Each row is a point on a landscape with many valleys, with its height.
A ball rolls from a point to whichever of its 2 nearest points has the largest drop for the distance, and stops where none of them is lower. Distance is the straight distance between rows; heights are no part of it.
<153>: [-10  20  40  -2 -40 -23 -69  -9  77 -15  -1  58  18 -27 -39  17 -42 -47
 -11   8   6  -4]  (h 273)
<778>: [-39 -19   2   3  58  26  21  -5  57 -16 -39   5  10  23 -41  56 -60  -9
  -4  24  35 -50]  (h 413)
<647>: [ 12  57  60 -34  44   0   4 -37   5  14  -4 -11  32  11  29  42 -21 -33
   8  -7   7   5]  (h 527)
<527>: [-18 -20 -27   4 -47   7 -43  29 -51  -3 -20 -43 -12 -12 -28  19  -1   2
 -20 -33  -9   6]  (h 149)
<164>: [ 47   1  71  24  39  30 -56 -72  -5  39  41 -43   5 -32  -1  26   2 -60
 -10 -21 -20 -39]  (h 624)
<617>: [-28   2  41  28  18  74 -43  12   7  46  25  11 -28 -50  19   1  19 -57
 -32 -24  23  48]  (h 435)
<282>: [  6 -35   1 -53 -42 -52  -6   0  25   0 -14  57   5  58 -10 -25  13  47
  37 -30   9   9]  (h 428)
<305>: [ 10   8  -6  17 -14 -14 -75  13  -9   2 -10 -65  27  17  -2  54 -10 -22
  -9 -67  27   3]  (h 80)
<482>: [-22  23  61  47  13   8  22 -47  27   4   8  15 -13 -12   9  71  22 -25
  11  30 -25 -35]  (h 236)
<494>: [ 20 -21  76  36  -8   0 -37 -83   9  25  11 -45 -22  -2  19 -14  38 -41
  20  18 -41   4]  (h 656)
<93>: [-31   1  56  21  -9 -19 -57 -21  88 -25  15  97 -41 -20  -8 -26 -22 -36
 -36  15  28   4]  (h 225)
<436>: [  1 -49 -40 -45  -8 -27 -11  -8 -37  -4 -15  33 -27  62 -71 -21 -21  15
  -6   1  57  34]  (h 320)
<559>: [ 48 -55 -44  14 -12  27  53  27  -8  16 -52  28   1  19  -7  90  -5  66
  24 -24 -15   4]  (h 82)
<191>: [-33  -8  -5 -14 -24  43 -39   2 -43  17  28   1  22 -52 -64 -38   9 -25
  22   5 -13  41]  (h 488)
<154>: [-18  17   2 -34  43  22 -19 -16  33 -62 -23  12  25   5   0  48 -73  19
 -23 -22  41 -51]  (h 387)
<588>: [ -1   2   3  40  45  51 -29   2 102  25  10 -18 -23  19 -33  -4 -23  24
 -21   3  30 -54]  (h 350)
<867>: [ 31  28 -41 -16 -11  -5  46 -68   7 -59  18  18  34  24 -23 -46  -5  -8
  33  29 -14 -16]  (h 426)
<907>: [ 59  77  11  -5  29  -3  -6 -56  21  -3  65 -36  30  11  -8  35 -56 -44
 -42 -10 -29 -53]  (h 574)
<761>: [  4  72  83 -38  41   6 -25 -19 -46  -4 -29 -37  47 -33  55  -3 -17 -35
  10  32  13 -29]  (h 494)
<949>: [ -4  -5 -11 -24 -23 -24  -2  35 -11  -6  16  10  21  47 -58  21  -1  51
  37 -26   4  -8]  (h 391)
<882>: [-15  -6  -6  36  49  29 -24 -13   9  46  78  24 -16  27 -43 -10  47  12
  22  -5  13  22]  (h 136)
<522>: [-24  37   7   2  -8  13  28 -11  28  -9  40  49 -11 -35   3 -72  21  36
 -20 -20 -66   7]  (h 284)
<405>: [-51 -36 -26   4  32  35 -22  -2  15   4  -2 -13 -17   1 -72  26 -34 -47
 -10  15  43   5]  (h 440)
<831>: [ 14  -5 -68   5 -46  10   9 -39 -17 -51 -21  18  18 -25  28 -48   4  34
 -30 -67 -62 -36]  (h 655)
<923>: [-33   3  14  21 -19  40 -29   3   7  45  27   9 -26 -33 -35  -3   3 -36
 -10 -18 -26  87]  (h 460)
<507>: [ 25  49   6 -11  29  24  17 -17  54   8  51 -48  28  28  31  62 -38 -32
 -12 -34  -4 -15]  (h 553)
<772>: [ 12  48  70  22  10  10   2 -19  11  17  -8  -7   8   5  -7 -18  -1 -19
  47  73   7  43]  (h 652)
<281>: [-74 -56 -72 -20  20 -28 -11  41  28  -4  -4 -19   9  -3   8 -84   7  50
 -25 -35  24 -50]  (h 602)
<904>: [-26 -25  -2  45 -42 -25  -5  70 -50  -9 -35 -43 -25 -56  -6  33  29 -11
 -16  13 -19 -18]  (h 219)
<386>: [-36   6  -3  56   1   9  10  14  -6 -23 -13 -19  -9 -54   2  58  20 -20
 -15  35 -38 -37]  (h 159)
<94>: [-31 -13  88  33   8  -5 -62  -7  -8  25  -1  -4   1 -14  24   3  73  16
  32   4  16   3]  (h 398)
<105>: [-23  32  47 -47  25  30 -34  44 -58   3  31 -20  24 -55  37 -45  -4 -40
 -29   3  30  18]  (h 542)
<508>: [  5 -34 -68   8  -8  19  27  42 -45   3 -53 -24  28 -10  43 -29  24 -24
 -16   2  28  40]  (h 523)
<652>: [ 10  25 111 -26  17   3 -60 -31   2   3  -4 -30  16 -33  62 -33  30 -12
   8 -11   1 -13]  (h 450)
<726>: [ 38  12 -18  38 -36  -9  56   7  -5  -9  -3 -36 -17  -6  16  -9   0  -3
  16  34 -56  34]  (h 588)
<847>: [  3  10 -51 -35 -17  26   8  45   4 -28  -4 -45  63 -22  55 -48  36 -20
   6 -14  10   3]  (h 554)
<689>: [-17 -14 -33  40  25  -4 -34 -15   4  36  18  20 -59  51 -42  10  26  38
 -20 -36  25  43]  (h 189)
<99>: [ 17  20 -42   6   2  17  57 -19 -38 -54   9  24  40 -37   4 -29  -4  -8
  10  53 -21 -17]  (h 462)
<120>: [ 55 -38 -89  -2 -48 -32  25 -23  15  37  39  50 -40  44   6 -24  35  32
 -35 -98 -43  -5]  (h 691)
<942>: [-30 -21 -22  -4  26  41  78  40 -32  14 -46  -2  17   3   0  25   8  45
  55  40  12  27]  (h 508)
<95>: [ 45 -11 -13 -30 -12 -16  61  64 -78  17 -19  19   2  -8 -13  29  12  44
  44  40   3  17]  (h 468)
<342>: [ 11  11   9  12   9 -46   6 -34  20   0  22  34  10 -20  39 -89  33 -43
  27  85   6  15]  (h 229)
<128>: [-20 -46 -58 -31  30   8 -25 -20  15 -30  15  -4 -11   4  23 -87  -3  28
 -60 -68   8 -78]  (h 620)
<523>: [-41 -43  60 -14 -23 -17 -16   9  -8  42  10  14  -1   4  13  22  72 -16
  67   1  -8   6]  (h 345)
<44>: [ 15  43   4  -7   3 -43 -77   0 -70 -46 -42 -35   2   1 -14  29 -16  -3
 -36 -24  51  -2]  (h 144)
<843>: [ -1  21  37  44  33 106 -37  -8  42  56  18 -12 -49 -35  -8 -10  -7 -27
 -25   0  -7  -1]  (h 409)
<395>: [ 38   5 -42  -9   4 -17 -11 -50  26 -32 -23  21   6  34 -15 -27 -50  -9
  -6  28  28  14]  (h 389)
<665>: [ 11  -1  22 -72 -43 -55  31  25 -20 -32 -25 -13  15  30  35  27 -35  27
  13 -31 -27  22]  (h 610)
<578>: [ -7 -33 -90  14  20   3  37  62 -67  29 -20 -54   6  14 -17  15 -11 -22
 -14  28  33  35]  (h 493)
<327>: [-21 -40 -19  -2   6 -21   5 -52 -10 -36 -36  27 -34  41 -33 -19 -43 -11
 -36  25  48  18]  (h 357)
<158>: [-53  -1  28  22   8 -15 -10  10  57 -13  53  56  -1 -27  31 -47  50  29
  -9   5 -15  -7]  (h 231)
<448>: [  1  34  -6 -21  -3  18  12  -6  66 -49  24  -3  15 -17  11 -25 -23   6
 -30 -31 -46 -33]  (h 331)
<87>: [ 10  23  17  31 -18  19 -69  -8  87   2  15  -3  12  10 -49  20 -33 -23
   8   6   1 -22]  (h 313)
<514>: [-37 -43  29 -13 -21 -43  25  49 -27  27   2  33 -46  -2   7  37  32  -2
  10  12 -11  -2]  (h 283)
<271>: [ 23 -26 -89   2 -58 -30  35 -25  29   8 -15  38 -10  -8  20 -56  -2  45
 -45 -87 -61 -26]  (h 673)
<834>: [ 34  17 -26  -6 -20 -29   8 -22 -95 -24  35  31  19 -26  13 -46  51  15
  34  34 -26 -10]  (h 437)
<124>: [-19   0  -8 -21   7   0  35  14  13   8  -6 -59  -2  26   4  23 -51  13
 -24 -13  21  36]  (h 495)
<612>: [  3 -31  27 -21  -6 -37  32 104 -39  36 -27  64 -54 -12  -3  87  12  33
 -11   1 -10  -2]  (h 224)
<742>: [ -1 -64 -29  17   6  45  35   4  -7  25 -73  32 -24  33  -6  50  42  49
  37 -17  15 -36]  (h 154)
<525>: [ 21   0  43  53  53  98 -36 -22  45  49  12 -40 -37  -7 -34 -13 -33   9
 -51  14  18 -75]  (h 379)
<69>: [-15  18   9 -15  32  51 -30  10 -24  38  49 -54  30 -42 -13 -37  -8 -57
  20  15  21   3]  (h 516)
<59>: [ 10 -12 -85   3  27  24   2 -34 -30 -72   0  20   3 -18 -10 -72  -6  61
 -49 -41 -27 -69]  (h 636)
<350>: [  1 -34 -11  -1   7 -22 -37  10 -40  31   1  17 -60  53 -19  64  22  19
 -27 -53  49  19]  (h 232)
<787>: [-41 -51  -4   4  21  47  19 -18  31  13  -7  31  -7  25  -5  27  39  29
  28 -23 -13 -30]  (h 212)
<457>: [  6  24   4   4 -38 -37  13  12  10  10  43  35   7  -5  20 -51  41 -37
  26  32  -5  54]  (h 297)
<486>: [  6  13 -16  15   8 -70  66  22  -4 -36   2  15   0  -9  17 -56  -9 -13
  23  94  27  16]  (h 310)
<662>: [ -9  22 -10   1 -17 -23 -31  49 -31   2  31  20  23  12   0 -20  27  13
  31   1  22  31]  (h 349)
<130>: [ 19  -2 -30 -66 -28   1  12  18 -12 -41 -46 -36  55  -5  54  -3 -18  30
  24 -60   1   0]  (h 582)
<328>: [-14 -13  46   2  12  19   8 -71  18  -8  -2  46 -32  33  -1  63  28  25
  26  -6 -22 -18]  (h 265)
<782>: [ 34 -41 -44 -34 -39 -66  58  49 -36 -14   2 -24  -1  19 -32  39 -34   7
  18  37  -5  15]  (h 422)
<195>: [ 12  31 -24 -18  22  25  -2  14  35 -58  37  20  11   3 -21  10 -73 -10
 -56 -21  13 -37]  (h 362)
<933>: [-27  40  66 -69  -5 -71  18  40   7  -5  16 -26  41  21  46  36 -37  22
 -13 -26 -32  13]  (h 638)
<603>: [ 26  52   3  32   2 -25   8   2 -10  -1 -41 -47  12  16  30 -11  -2 -27
  16  45   3  38]  (h 622)
<819>: [ 44   6  79   1 -32 -20 -26 -75  18   3 -45 -74 -22  12  44 -55  20 -38
  34  36 -22  10]  (h 688)
<762>: [ 42  48  91  -9 -23 -18 -22 -65 -13  12 -25 -66  24  -5 -12 -34  -5 -19
  54  68 -32  11]  (h 685)
<577>: [ -8   5 -18   3  15  15  88  44   8  27 -34 -22   1  14  23  30 -44  60
   5  18 -18  63]  (h 525)
<351>: [ -7   1 -65 -11  25   1  -6  39  50 -16 -12 -27  40   4  40 -78  21  14
   7   0  41 -29]  (h 578)
<919>: [ 42 -25   0 -11  -3 -37  -7   7 -62  -3 -41  58 -36  53 -33  42  -1   8
  -4  -5  60  19]  (h 277)
<223>: [-33  -7   6  31 -36 -30  -7 -14  81  12  32  52 -39  11 -18 -16  11 -11
  -7  -5 -16  16]  (h 163)
<402>: [ -4   9  -5 -16 -22  22 -27  17 -61   4   9  30  37 -35  32 -60  62  17
  38 -28  -1  13]  (h 390)
<203>: [-57 -29 -31   6  20  23  12  37 -36  35 -27 -23 -28  15 -10  41  -9 -31
 -20   2  44  52]  (h 467)
<107>: [ 55  21  17  11   6  25 -26 -79  14 -25  35 -35  10 -12  35  31  -4 -31
  -1 -25 -44 -83]  (h 599)
<764>: [ 16   6 -26   8 -24 -81  73   4 -36 -33   5 -16  14  -8 -28  17 -32 -32
   5  86   0  19]  (h 372)
<627>: [ 55 -33   4  -4 -24  13  68  77 -31  38 -35  49 -15 -21  -3 110 -11  41
   1 -17 -24 -11]  (h 157)
<289>: [-22  46 -28  47   8 -23  68  18  10   7   0 -22 -23   3   9  -7  -5  45
 -20  32 -31  59]  (h 556)

Where does a ball stop that starts at each point below?
<942> => <342>
<923> => <223>
<508> => <223>
<164> => <559>
<105> => <559>
<282> => <882>
<99> => <882>
<124> => <223>
